Each row is a point on a tangle of strands that fork and nearly touch. The rows are in no order.
Points whose rows are less than 81.3 apart are linked; no others are. Some points are linked to none.
k825: [-27  16  34  -9   9  20  16 -44 -26   9 -12 -24  -8  14   2 -51 -37  -8
 -50  -1  -5 -12  26]
k249: [-16  18  26 -22  18   9  -7  26  28  12   4   0  39  46  16 -27   6 -14
 -24 -20 -16  14  26]
k784: [ 34  26 -35 -29  50  -1  22  -9  16  43  25 -19 -20 -10 -21  36   8 -10
   1   9   6 -29  -8]
k269: [ -2  49  -4  -5  -4   5  -6  -9  -4  34 -18  64 -12   1  32   2  -4  11
  31  11 -16 -19  11]
k846: [ 10  63 -19 -27  27   2 -22 -16 -22   5  31  25  17  16  -8  16  16  16
  15  16   2   2   5]
k684: [-19 -15 -17   0  12  -4  15   0  14 -26  16 -20 -28  -4 -30  18  -2 -25
 -15   8  -9 -10 -24]
k577: [ 33   7 -64 -13  11 -26   8   0   3  36  17  15  32  -7  10  20  -3  20
  19   8  -4 -46 -12]
k778: [-12  48 -20 -33  42   0  -6 -13  11  25  34  -9  18  20 -23 -24  20  -6
   5 -24  -1   3   3]
k7: [ 18  20 -11 -20  39  29  35 -15  18  46  34   4  13 -17   1   7  17 -14
 -42 -43   1 -26  35]
k257: [ 17  24   8   2 -14  -5 -31  19  -3   5  56 -26   0  13  -2 -37 -50   5
 -42  25 -10  28  -7]
k369: [  8 -11  22  19 -23 -12 -32  50  26  11  15  10   4  -1  14  22 -12 -27
  10  16   4  23  -6]
k757: [ -6  30 -35  20 -19  13 -36  -8  -3   9   6  34 -21 -17  19   0 -13  24
  47 -23  -7  10 -49]
k229: [-12  23   0  -5   6  41 -30 -11  -6 -19  39 -52 -18 -15 -20 -33 -30   7
 -44   1  20  26   9]
k569: [  1  30  -4   7  -4 -10  -4   8  19  17 -36  51 -23 -10   5 -19 -13  18
  41 -21 -15   2   0]
k142: [ 39  33 -56 -25  27   9  -5 -22  12  15  39 -26 -11  -4 -16  45   2   2
  23  24   4 -14 -28]
k486: [ 11  -8  -1  17  37  15  -5  33 -11 -11  15   5  -4  20  18 -17 -17  19
 -15   1  -3   1 -22]
k713: [ 44  21   8   2   4  14 -14  15 -19   6  51 -15   0   8  -4 -29 -19  12
  -4  17   9  20 -15]
k82: [ 16   6 -35 -14  56  -1  19 -26   6  40  -9 -27  -9  -6 -28  38  17  -5
  35   5  22 -35   1]
k315: [ 16 -30  -9  31   6  -6   2  43  22 -11 -31  26 -18   3  22  -2  -1   9
  18  -9  -8  -1  13]
k629: [ 22  13 -23  26 -15  -5 -34  43   0  -7   8  34  -1   2  26   0 -10  34
  39  -3  -4  23  -8]
k851: [  5   4 -20  -8 -29  12  26  -7  18   9  34   9   5 -22 -12  61  15  -8
  19  12   5 -46 -19]
k567: [  7 -27  20  17 -33 -10  15   6 -12 -27  21 -13 -12  -5 -13  16  -1  35
  30  30   1  19 -13]
k683: [-27 -25  27  -2 -15 -17 -22  -3 -12  -6 -58   5  14   7  37 -28  -3 -16
 -40 -10 -12  16   5]
k740: [-15   6   0 -21  14   6   2 -28 -22   9 -19  -8  28  -6 -15 -21  33 -11
  13 -20  18  -6 -37]
k405: [-22   9   7 -21   6  -7 -23  20  12   5 -21 -13  23  35   8 -47  -4 -11
   3 -10 -18  14   6]
k888: [ -7  -2  11 -11 -46  11 -32 -10  -8 -37   2 -73  14 -13 -31   8 -20   0
 -24  30  36  11  10]
k308: [  6   6  21 -22  -7  24  15 -34  10   2  11 -37  -4 -38 -41 -26   2 -17
 -18 -22  27  -6  -7]
k357: [-13  31 -11 -15  36  20  42  -1  10  50  51 -19  -6  23   5 -32  -5 -12
 -33 -19   1   0  25]
k962: [  0 -17 -36   1   3 -18   7   6  14  -8   2 -23  12  -6  -5 -15   0  19
  27 -10  -4  -9 -46]
k599: [-34  23  27  -4 -19  21 -21  -6  20   1   0 -35  11   3  -9 -38 -40 -13
 -56 -17   6  -6  36]
k791: [-26 -41  31  16 -35 -34 -27 -10 -29 -22 -56  11   6 -11  17  -2   4  -3
 -42   0   5  33  13]
k769: [-29 -26 -24  13 -21  -7  21  23   9 -22 -25  17 -23  -6  32  46  53  12
  37  10  10  27   8]
k570: [ 10  34  -8 -23   5  44  -7  -1   4   7  71 -38 -20 -35 -16 -16  -5 -11
 -30  -9  21  24  -2]
k52: [ 20  13 -13   3  16  22  13 -31  10  38  -4  15   0 -30 -11  26 -12  11
  27 -16  14 -59 -18]
k505: [ 31  -5  49   8 -25  -1 -13   8  -9 -10  27  -8 -12  -9 -33  -8 -26   1
 -12  28  13  18  14]
k897: [  7 -12  -3  -5  13 -20  13 -14   8 -32 -20  23  16  -4 -30  10  28  23
  36 -27  -5  -9 -10]
k667: [-11 -38   0  12 -22   2  30   1  -7 -18 -31   6 -27 -18  43  24  17  45
  11  18   6  22 -42]
k153: [-37  17   7 -31  34  30  23 -33  10   6  26 -29 -22  -9 -11 -34   1 -18
 -67 -33   1   9  43]
k408: [-24   2  10  12   5 -19   1 -16 -16 -12 -41  11 -34   3  -5 -48 -35   4
  -3  -1 -29  -5 -13]
k901: [-20  20  38 -21  11  19   5 -19   5   5  17  -5   0  21 -20  -5  14 -41
 -34  -6  -5  10  34]
k883: [ 18  -1  19  26  20  -1   3  30   5  -4  -3  44 -24  19  -6   5 -13  -6
   3   0 -20  -5  28]
k195: [-12 -47  14  37 -30  -8  14 -16 -35 -21 -22  28   1 -12  14 -14  28  14
  -3 -30   2   9  -1]
k404: [ -5   4 -45 -22 -21 -26  19 -39  -8  25 -22  41   5 -25  12  22  46  29
  59   5   9 -25   4]
k51: [  1 -36  -7   0 -45 -12  22   2  15 -12   5 -50   1 -13 -16 -14 -21 -12
   1  19  -1 -13 -12]
k235: [-10  42 -30 -12  19  12  -1 -24   5  35  28  27  15  -6 -16  25  17  -8
  13 -13  -2 -53  20]
k181: [ -1 -15  10   7 -17 -13  12  -6 -25 -24   2   3  -6   6 -31 -12   8  -3
  17  11  -5   9   4]
k886: [ 42 -24  -1 -11   4  -1  45   3  47  10 -14 -24  -1 -10   0  28   6  13
  36   5  -3 -21 -32]
k835: [ 59   8 -37 -26  17   1  21 -11  10   1  23 -24  12  -8  -4  43   6  38
  20  26   9 -17 -33]
k233: [ 19  33 -31 -25  28   6  -5 -15 -32   9   3  18   7   6   7  15  21  18
  49  31   2  -8 -11]
k956: [  5 -44  30   8 -13 -29 -17  35   2 -23  21 -12  28   5  -3  37  16  11
 -16  21  22  28   1]
k391: [ 12 -40  30   3 -38 -10   4 -11  15 -15 -46 -24   3   0 -12 -24 -15 -38
  -3  -4 -23 -16  33]
k301: [  4 -12 -19  24 -22  -1 -15  21 -19 -18  20  20 -19  -3  38  41   2  26
  12  27  -1  26 -49]
k437: [ -8  59 -27  -5  32  43 -14   7  11  33  41 -10  -5  24  17   2  -1 -10
  10  -3  -2 -11   1]
k813: [  8  16 -26 -18  66 -12   0  -5  -1   2   9  -7   9  16 -31 -20   8   8
   4 -16  -2  -2 -10]
k442: [ 28   6 -35 -24  15  -4  -9   7  23 -10  24 -49  19   3 -23 -20  -1  12
  30  -9   7  16 -31]
k923: [-13  -5 -10  37 -57 -20  -4   9   5  -8   6  33 -37 -28  32  46  21  46
  33   9  24  44  -6]
k226: [-12   1  34   6  11  11  -3  21 -24  15   7  -8 -16  33  17 -23  -7 -34
 -22  27  -4  18  17]
k870: [-33  17   7  -1 -23   6 -31  -6  -3 -28 -46 -34  29   0   4  -6 -54  -9
 -58   8  -6 -15   7]
k40: [ -4 -39  29  20 -31   1 -15   7   2 -23 -72 -14 -12 -18  21 -22  -5  20
  15   6  11  21   8]
k516: [-28  11  24   3  16  12 -12  14  -9  14  -2 -26 -15  41  27 -51 -48  -8
 -22  25  -6   9  19]
k891: [-10 -45 -16   7 -27 -11  39   7  17  -6  11 -34  19 -11 -16  -4   8   1
  20 -17  -6 -24 -26]
k312: [ -4  13  26  11   4  -9   2   1   4  13 -38  40 -30  11  13 -49 -21   9
  20  -3 -25  16  14]
k466: [ 46  36 -14  -7  10  28 -38   6 -12   6  47 -15  16  14   6  -4   2  10
  35  14  12  29 -22]
k763: [  8 -30   9   2  35  13  35 -36  -2   5 -35 -35 -23 -16 -21   2  -1 -25
  -2 -10  10 -26 -21]
k858: [  3  10 -33  10  14  12   1   3 -36  -6  23  28 -17   8  29  49   7  11
  10  31   3 -11 -30]
k443: [-25  16  13 -23  20  17  24 -66  -1   9   7 -35 -18  -3 -18 -54 -36   1
 -63 -26  -8  -1  55]
k21: [-21  31  14   3  14  -6 -28  36   7  21   9  45  14  39  23   9  13   2
   7   3 -11  18  33]
k38: [ 16 -15  34   8  22  11  33 -39 -16  23 -22  22 -15   6   2   5  10 -37
 -13 -12 -19 -21  -6]
k324: [ 22 -19  -9  16  24   7  40  -2 -21   0  19  18  -1  -2  -9  16  18   5
  15  -6   0 -25  -5]
k461: [  1  53   5 -18  32  35  -2  10  51  16  47 -23 -32  25   3 -28 -37  17
 -25  -8   2  18  12]
k708: [ -3 -18  -3  28   3 -11  11   6 -27 -22 -13  61 -15  -7   4  -2  16  35
   6 -14  -1  13   2]
k805: [-13  30  -9 -14  13   6 -10   2 -28 -10  42  12  -5  16 -18  10  20 -10
  10  17   0  12 -10]
k927: [ 43  -7  23 -13 -21   2  22  21  -5  14  39   5  14   7 -15   7  18 -27
 -11  20  11  11  12]
k109: [ 18  -9 -21  -3  20 -16  35 -35   1  32 -38  24 -16 -14   9  35   8   1
  37  11 -10 -38  -3]
k545: [  5  40 -54   0   7  16 -36 -10  15   0  28  23  15  -2  -9  34   1  12
  19  -2  -6 -55  17]
k370: [-31 -15   9   3 -21 -11 -20  25   2   2 -46  15  -8  -4  48 -15 -10  -8
 -31  -2  -2  22 -28]
k595: [ 16 -21  38  24 -11  -3  -9  15  -3  -3 -49   9 -26   3  14 -36 -32   1
  14  11  -9  14  16]
k176: [ -8 -14 -36   9  29 -21  20  16   9  13  -3   9  23  -2   0 -17   0   5
   3 -42 -15 -26 -33]
k62: [ 12 -13  18 -16   5  -2  -5  11  24 -12  -1 -32  19  18 -15 -17   2 -39
 -61 -14 -16  11  52]
k36: [ 15  19  22   8   5  26  14 -15  11   6  -6  31 -12 -20 -10  27 -15   1
   1  -4   3 -34 -26]
k526: [ -5 -34  42  17  -9 -44 -45  31   3 -11  -6   8  21 -15  14  32   1   6
   3  22  30  49   7]
k373: [-35   5  -6  20 -47 -26 -68   1 -21 -13  -9 -13   5  -6  -8 -33 -42  11
   6  11  -4  24  -4]
k564: [-23  40  14 -15  -6 -28 -32  15  10   5  19  21  -8  25  -8 -17 -17   2
   6  13 -29  35 -17]
k733: [-20 -45  11  14 -45 -14   4 -14  -8 -49 -62 -39  -6 -11   0  -7 -18  39
  20  16   1   6  18]
k946: [-13  30  -3 -31  34  14   6  -2  -2  14  14 -48  -6  39  14 -62 -31  -1
 -24   7  -3  17  32]
k507: [-12  -1 -10   4 -64 -20  12   0  -4   1  10  25 -13 -12  27  56  43  37
  50  32  10  30   4]
k393: [ -6 -17  24 -22 -11 -20  -5  13  21 -18 -31  15  13  12  -1   8  16 -21
  -7   3 -12  17  -3]
k329: [-20   4  -2 -14  26  17  20 -24  -3 -10  14 -35 -21 -22 -22 -25 -14 -35
 -81 -18  -1 -11  16]
k74: [ 27 -35 -12  12  34   6  38 -12   6   8 -17  10  16  -1  11  34  33  -7
   5 -32  -8 -41  14]
k87: [-27  -7 -27  32 -59 -19 -37  15   0 -12  14  -1 -25  -9   1 -25 -35   5
  17   3 -18  21 -29]
k645: [ -3 -68  32  19 -36 -26  -2 -23 -28 -43 -38   1  22  -7   4   0  11  11
 -19 -13  -3  13  24]
k347: [  1 -46  21   8  10  -5  41 -37  -6   5 -47  -1 -32 -10   7  -4   6 -23
  16  -6 -16 -18 -12]
k12: [  8   1  -7   8  41  23  43 -16  -1  54  18   0  -5 -13   4   8   4 -31
 -29 -25   4 -39  -7]
k114: [ 41  -2 -26 -10   3  16   3  27  13 -17  26 -23   3   9   8  46   3  14
  10  31   4   5 -30]
k726: [-24 -26  26  -6 -34  11  11 -44 -27  -2 -34 -23   7 -14 -16 -26   9 -40
   1  -6   4  -6  -3]
k799: [-24 -24  22  14  12  20 -21  27 -16 -22 -18  -3  11  15  22  15  25 -13
  -2   5  15  18   9]
k288: [-24  38  -9 -30  18  13   5  -1   7  35  56 -38   4  23   3 -62 -14 -12
 -24  -7  -7  21  15]
k817: [  8   6  -2  -2  36  -7  11   0  -3  -9  17  -1  21  17 -24 -38  13   3
 -23 -33  -8  -2  23]
k104: [ -9 -21  -3  33 -17 -10  -8  15 -22  -9 -28 -17  17  13   5 -29 -43 -16
 -45   2 -21 -11  54]
k990: [-26  -4   0 -20  15  -1  -4  -2 -13  -4 -34 -25  27   9   2 -43   1 -17
 -15  -8  -6  -3 -18]
k535: [ 40  13 -11 -13  -1   9   7   1  33  22  -4   2 -10  -6  -1  33  -1  -2
  53  22   3 -27 -10]
k204: [  0 -11  10   2 -44 -18 -31  32  21   1 -20  12 -14  -9  24  20   2  -5
  26  19   1  39 -20]
k382: [ 26   6  23  18  -9  23  -7  26  19  10  22  32  32  -6  -9  15   7  -2
 -17 -31  11 -18  21]
k529: [ 26 -20  26  11 -20   3 -15  47  21  -8  24  -7  20  -5  -2  50   7   4
  11  19  29  17  -5]
k964: [ 34  36  28 -15  37  -6   8 -15  -3  -9   1  21  -7   9 -24 -11 -14  20
  -6  -2  -6   4  -2]
k619: [ 23  60 -15 -23  24  17 -18   1  43  18  19  23  20   9  -2  17 -11  21
  -2 -11 -11 -19 -11]
k861: [ -6  13  40 -17   0  20  23 -33  -1  35   3 -15   0  11 -18 -39   3 -41
 -15 -27  -3  -2  26]
k147: [-14   4   1   1   0  -4 -12  28 -32   3  31  -5  -3  24   7 -12   7 -23
   4  33   2  18 -12]
k450: [  6  -4   1 -18  -4 -13   0  15   2   1 -29  11   9  -3  33 -21  -7  14
  -9   1  -9  15 -60]
k83: [-10  23  36   8 -11  -7 -29  34  11  26  63  -1  10  24   8 -13 -35   4
 -34   4   7  34  11]
k807: [  5 -18  20  13 -48  -7 -26  -2 -18 -15  10 -45   6 -23 -27  -5 -41  -4
 -21  37  21   7  25]
k49: [-17 -15 -30  -4  -6  12  11  -1   1 -36  11 -57 -13 -23 -30 -14 -22 -22
 -66  -5   7 -22  17]
k699: [  4  15 -41 -10  17   7   0  -4   9  23  30 -15  20  -4 -20   4  31   2
  54 -23  21 -20 -21]
k814: [-24 -23  27   7 -15 -67 -53  22   2 -14 -35  14  -5 -19  26   1 -19   8
 -11  28  15  56   8]
k531: [  1   4  16   8 -25 -14 -40  27  -5  24 -24  32 -11 -15  40  11  22   3
  32  20  26  49   5]
k553: [-32 -32  -3  26 -41 -37 -28  15 -12 -38 -13  20 -12 -21  12  -6  -2  45
  -2  -3  16  42 -14]
k596: [ 14  -4  -4   4 -31  17  25   4 -14  17  17  38  14 -12  15  48  17  -4
   6  19   8 -32 -15]
k271: [ 17  12 -57 -20   5 -12 -15 -12  15  -3   6  20  31 -10  -1  41  15  33
  31  11  -8 -58   4]
k385: [-11  11 -40  21 -11   9 -12  -6 -23 -16   2  25 -29 -12  36  18   7  50
  34   3   6  11 -59]
k551: [  6  19 -11 -19   1  16  -8 -28  -4  -9  20 -55 -11 -35 -33 -47 -26   3
 -28  -3  16  -1  -3]
k958: [ 29 -10   9   6  23   9  19 -12   1  -4 -55  33 -11  -8  21  19  17  16
  30  -3  -4 -16   5]
k472: [-37   3  42   6 -10  -3 -51   0  -8 -18 -13 -27   4   2 -22 -11 -11 -28
 -21  21  21  17  38]
k598: [-13  52   8 -13   9  26   0 -12  21  43 -13  47  17  19  33   8  -3  -5
  15 -11 -13 -35  20]
k359: [-27 -21 -13  41 -55 -11  10  21   7 -11   5  28 -40 -15   7  24   4  16
  32  -5   2  13 -15]
k606: [ -9  -8 -27   2  35  10  31  11   2  18 -12   1 -18  17  11  23  24 -39
  13  11  -7 -25 -12]
k518: [ 10  -8  -3   1  71  14  42 -35  -8  23   6 -24 -25 -19 -32   2   9 -16
 -28 -24  10 -23   0]
k145: [-15 -17 -15   8  38 -23  18 -23 -25 -13 -33 -21 -24   0 -26 -41 -14   9
   5  -5 -14 -20 -15]
k876: [-45  59   8 -31  38  23  -4 -20   0  15  19  17  10  28  -6  -1  13  -1
  -8  -9  -1   4 -14]
k987: [-26 -21   8  21 -39  -5  15  -7  24 -17  -7   8 -28 -23 -29  15  -5  -5
  22  -8  -9  -9 -26]
k532: [ 39   4  -1 -22 -10   1  -3   5  19 -15  14 -43   3   2 -29  -7   2   7
  56  16   7  12 -12]
k325: [-26 -19  -9  26 -45 -24 -21   3 -27  -8 -63 -14  33  -4  20  -7 -32 -11
 -31   4  -9   3  40]
k311: [ 20  26  16 -18   7 -32 -15   7  -5 -18  -5  39   0  19 -15  -8  -9  19
   1  15 -17  29 -13]
k274: [ -4   9  18   5  24  37 -20  -9 -22 -40   8 -31 -25  -7 -16 -11 -13   4
 -35  12  29  10 -14]
k69: [  5   7  35  21   1  27  -6  21  -5  35 -14  37  -8   5  45  -9  -7  -5
  13  11   2   6  -1]
k833: [-14  -8   7  -2  20 -33  21 -35 -17  -1 -11  38  15  17 -17 -26  16 -11
 -13 -44 -34  -3   2]
k270: [ 10 -14  26   0  28  31  -8   1  -6 -30 -27  -1  18   7   7  16  35 -13
 -10 -17   9   2  12]
k743: [ 31 -27  11  20  13  -4  33   7   1 -14   2  27 -30   9  -9  26   6 -13
  14  10 -19 -17  20]
k943: [ 27  27   5  -6  47  37  17  10 -13  32  -5   7   4  23  27  -3  10  -9
  10   3  -1 -20  21]
k609: [-28   9  24  -2  -6 -46 -43  23 -11  -3 -13  12  -4  19  13 -17 -27   4
 -12  24 -10  47   9]
k871: [  7 -23 -13   1 -27 -18  36   9  14  17 -33   9 -26  -3  22  -3  14  -8
  54  13 -10   6  -8]
k694: [  5 -24  26  13 -29   9  37 -19   8  -1 -16  27 -24 -23  -3  37   3  -1
  16   0   7 -12 -32]
k388: [-25 -47  23  41 -46 -12 -10  15 -12  -6 -16  -7  -9 -16   6  -3 -19 -13
  -2  12   7   9   1]
k110: [ 14  34   5  -5   1  18 -13  24  42  21  14  22  28   4  -7  -5  -9  -2
  -6 -34  -7 -13  -4]
k998: [-10  -4   5 -18 -30  13 -22  -1  -1 -24 -39 -66  29 -12  -5  -2 -21 -22
 -45  20  19   2  16]
k860: [-18  31 -39  20   5  -1 -10  16  -9  15  16  46 -10   4  24  -8   0  21
  21 -23 -19  -9 -30]
k959: [ 35  -8  17  -7 -14  19  25  18   6  21  16  11  14  -2  10  20  11 -27
 -20  11   8 -20 -19]
k931: [ -7 -58  -2  35 -27  -4  12 -10 -11 -47 -37 -37   3 -12 -10 -17 -23  22
   1 -10  -4 -19  26]
k140: [ 17  50 -13  -4  25  44 -44   6  12  11  49 -31 -11  22  -1 -11  -6  -9
  16  -3   0  28  -1]
k374: [-16   1  48  18 -22   9 -30  38  18  27  27  -7   7   3   1   0 -22 -30
 -18   8  11  18  14]
k478: [-14 -29  21 -15 -35  22  -3 -12 -12 -23 -30 -52  23  -7  -3 -16   8 -26
 -12  16  16  -4 -12]
k541: [  7 -15 -13 -15  12 -30  38 -27  -3  19  15 -18  14 -12 -38 -33   2 -15
 -33 -29  -4 -20 -19]
k253: [ -5  26  12 -13  30  45 -17   7  15 -10   0   5  17   2  -5  26  25 -11
 -10 -15  15 -11  -2]
k455: [ 14  63 -19 -22  43  42  -1  -3  36  40  55 -11 -15   9   5  -4 -22   9
  -2 -23   1  -7  19]
k72: [-32  23  32  -2  10   9   8  12   8  22  16  19  12  42  19 -23 -21   4
 -26 -16 -10  12   9]
k971: [  8  -7 -22  -9 -15 -19   1   5   5 -19   2 -46  32   6 -25 -38 -14 -23
 -46  -3 -15  -7  41]
k714: [ 14 -15  36   9   1  -3  26 -52 -16  23 -14  -2  -6  -1 -20 -31   7 -32
 -10 -37 -19 -20  14]
k859: [ 13  28 -32 -27  53  -1  21 -29  12  51  21  12  26  -8 -19  21  15  -3
 -27 -31   5 -45  31]
k279: [ 33 -18  12  12  18  21  14   3   8   5   9  21  22   6  -4  12  19 -17
 -21 -43  -3 -29  36]
k187: [ 18 -33  37  13  -6  -2   5   8   0 -16 -15 -13  -5   8 -13  -6  -9 -29
 -31   3 -10   7  34]
k492: [-15  -7 -10   0  43 -35  31 -31 -22  13   0 -15 -12   9 -33 -38 -17 -19
 -33 -14 -22 -21  -3]
k139: [-23  12 -17 -15 -20   2  -5  -2  19 -15   6  17  -9  -4  -6  58  19 -13
  23   7  -7 -11 -35]
k502: [ -8  -6  -7 -17  32  11  -2 -23  -8  -9 -22 -52  32   0  -5 -49  -1  -2
 -43 -32  11  -9   7]
k614: [-20  28 -12 -14  23   2   8 -17   9  32  23  -5 -12   0 -16   2  -9 -14
 -16 -18  -8 -25 -51]
k653: [-45 -45  10  27 -34 -42  -6  10 -11 -46 -22  19  -4 -15  10  21  31  27
  -1   5   5  42  18]
k445: [-23  23   5  -3   9 -10   1   8 -12  17  12  59  30  29  16 -12  13  12
  -8 -13 -20   9   9]
k621: [ 11 -34 -10  -2  27  10  11  -1  -7 -30  -2 -29  21  -6 -14 -26  19  10
 -12 -32  17 -11   2]
k723: [ 12 -22  42  11  17  14   3 -13  -8 -24 -46  25  -9  -9   6  10  15   6
  -3 -15   1   5   3]
k459: [  6 -39  -3  -4  30 -12  47 -31  10 -20 -23 -16   3  -3 -20  32  35  21
  18 -15   3 -13 -21]
k674: [-31 -35  11  26   9 -15 -23  35 -31 -18 -26  24 -12   9  42   1  22   8
  10   9  13  38  11]
k745: [ 18  33 -18  -5   2  27   2  -8   9  26  17  12 -31  -2   1  34 -16 -19
  35  35  -3 -42   0]
k847: [-15   5 -37   9 -26 -11  -8  17 -17 -12 -17 -44  31   7 -10 -33 -48  -7
 -36   7 -13 -22  35]
k601: [ 15 -11  -3 -11 -30 -10 -33  14  11 -23   5 -39   5   6  -4  -8 -13   6
  42  30  -3  30 -31]
k989: [ 15  -2 -17 -10 -57 -22   5  16  35  -1 -12  29  -2 -15  26  49  24  28
  52  27   4  11   4]
k852: [-13  23  -2  19 -10 -11 -40  42  -3  20 -11  56  -1   2  55  23  14  10
  11  11  14  28  27]
k10: [ 29  34  42 -18  -5  -9   4 -18   1  -2  31   5 -12   1 -38 -29 -27   1
 -34  11  -2  19   5]
k594: [-13 -18 -21  20   0   9  18  18 -28 -14  -6  33 -11   4  34  52  33  11
  20  23   1  -4   9]
k729: [  4 -29  -1  28 -19   0  42 -20 -22 -13  17  29   7  -5  -6  29  36  14
  32 -13   3 -14  11]
k218: [ 41 -11  -8 -21  -9 -17  23  14  26   7 -17  15   6  -4  16  16  -2  16
  13  10 -13  -3 -50]
k705: [ -1 -42 -12   3 -30  -6  42 -11  -9 -34  -4 -60   6  -8 -18  -1 -19 -16
 -44  17  -3 -27  10]
k678: [-18  38  10  -5  20  22  31  -8  18  50  34  19   7  24  16 -23 -21   0
 -11 -31  -2 -21   3]
k695: [ -3 -12  29  17 -16 -25  -4   2 -24 -20   6  48  12   3 -24  -3  18   2
   0  -8 -10  18  23]
k660: [ 47 -19  26   6 -27   0  34   4  -7  -3  35 -12  -4   1 -15  17   6   7
  34  33  17   2  12]
k534: [-25  -4 -10  13  10  -2 -39  38   5 -27   0 -15   1  16  19 -13 -25   6
 -27   2 -13  19 -25]
k467: [ 44  32 -12 -17   7  15 -17  27  12   6  43  13  12   9   3  46   1  -1
 -17  29   4   1  -3]
k539: [-10  33   3 -39  30  11  15 -11  12  17  36  -8  -5   0 -36 -10  29 -30
 -14 -21   6   7  26]
k296: [-30 -44 -12   8 -33 -41  31 -14  -4 -45 -28  13  -6   2   0   5  36  28
  18  -7 -15  19   5]
k247: [-12 -18 -18  11 -16 -10 -51  32   1 -26  -9 -39  -2   7  26 -14 -19   8
  14  17  -3  33 -25]
k392: [ 14  50 -11  10   8  28 -44   5  24  -5  20  28   5  -1   2  33 -18  17
  20  -1  -6 -22  -7]
k549: [ 11  13 -33 -17 -10 -10  10 -25 -12  -3 -10  19  -7 -12  25  40  36  36
  58  26   8  -8  -7]
k171: [-31 -19  29  12 -27  -1 -24 -28 -29   0 -63  -9  30  16  27 -14 -30 -24
 -58 -19 -22   1  31]
k916: [  7 -55  22  10 -32  -9   5  -2  14 -17 -51 -15   6  -3  11 -20  11 -11
  30 -13 -16   8  20]
k945: [ 10 -14 -21   0  52 -34  18 -20 -11   4  -9   9   6   1 -37 -15  25  10
  37 -32  -3 -10   5]
k487: [-33 -11 -40  20  10 -11   0  23  -4  -7 -18  22 -10  -2  26 -17   6   9
   2 -26 -18  -3 -32]
k836: [-21 -30  34  15  -7   6 -33  15 -18 -31  -6 -30  11   3  -7   0   8 -19
  12  21  31  20  21]
k9: [ 41  -9   6   1 -29 -10 -15  37  10   7   4  30  23  -2  19  54  11  23
  29  31  16  15   1]
k494: [-47 -23 -17  32 -51 -41 -49   8 -34 -23 -16  -2   0 -23  14 -17 -24  21
  -5   7  16  37   7]
k572: [-17  18 -39 -10 -14  -7 -10   3  24   0 -18  44   4  -4  12  52  28  -8
  23  -3 -13 -22  -3]
k23: [ 37  42 -13 -24   7  34  -6   7  16  15  59  -1  -8 -22 -11  22   8 -10
 -25   4  22   4   6]
k306: [ 40  -7 -39  -8  23 -38  31 -32   4  47  -9  13  13 -17  -8  40  -1  21
  24  14  -1 -52  -4]
k509: [  4 -46  -8   8 -18 -38  51  -4 -12 -18 -14  36  -4   6   5  19  43  13
  27  -3 -18   7  10]
k80: [ -4 -12   9  24  34  27   1   2 -37 -33   1  -2 -27   2   7   3  -5  25
  -3  11  10   1 -28]
k221: [-14   5 -22  -5  -2  11 -21   6  15 -39  29 -54 -26  -2 -38   1 -20 -26
 -33  17  -4   1  -3]
k409: [ 19  13  12 -24   3  14 -15  18  15  -5   8 -34   8   1 -15 -15   4 -22
 -13   3  10  11   1]
k884: [-16  12 -46  -9  -9 -30   7 -14  -2   7 -15  61  -5 -16   2  18  40  13
  33 -15  -9 -10   0]
k582: [ 11   6  12 -29  11  16  22 -44  -7  20  11 -19  19 -29 -28  -5  27 -15
   4 -16  34  -7 -34]

A fork is a point with three links, a tip a point with one. Leave the first point through the second and follow the links. Name the first fork or tip that comes.
k962; k442: k229
k946; k516: k683
k195; k708: k72
k36; k694: k529
k374; k83: k461
k171; k325: k40

Follow the links from the first point to the second, and from the first to the third. Name the last point that the two ways share.
k572; k570; k987: k72
k301; k901; k221: k962
k83; k888; k897: k369
k594; k825; k945: k962
k998; k83; k694: k529
k577; k357; k743: k545
k674; k883; k502: k545
k695; k218; k569: k683
k374; k247; k549: k72
k62; k745; k596: k683

A fork is a point with three links. Follow the links from the first point to the second and name the forks in between, in order.
k204; k442: k72, k990, k229
k723; k72: k545, k778, k813, k990
k594; k72: k962, k229, k990
k505; k36: k529
k958; k445: k545, k778, k813, k990, k72
k51; k778: k962, k229, k990, k813
k74; k621: k545, k778, k813
k763; k204: k778, k813, k990, k72
k551; k531: k990, k72

Name the points in between on the shortest way along the links from the first point to the second, in order.
k445; k110: k72, k249, k405, k990, k502, k621, k817, k813, k778, k539, k901, k861, k714, k38, k347, k763, k518, k12, k7, k859, k235, k545, k392, k619
k713; k52: k257, k83, k374, k369, k529, k9, k989, k507, k923, k359, k987, k694, k36
k553; k392: k653, k296, k509, k729, k324, k74, k279, k382, k110, k619
k851; k609: k139, k572, k884, k404, k549, k233, k846, k805, k147, k226, k516, k946, k288, k357, k678, k72, k445, k21, k852, k531, k204, k369, k529, k956, k526, k814
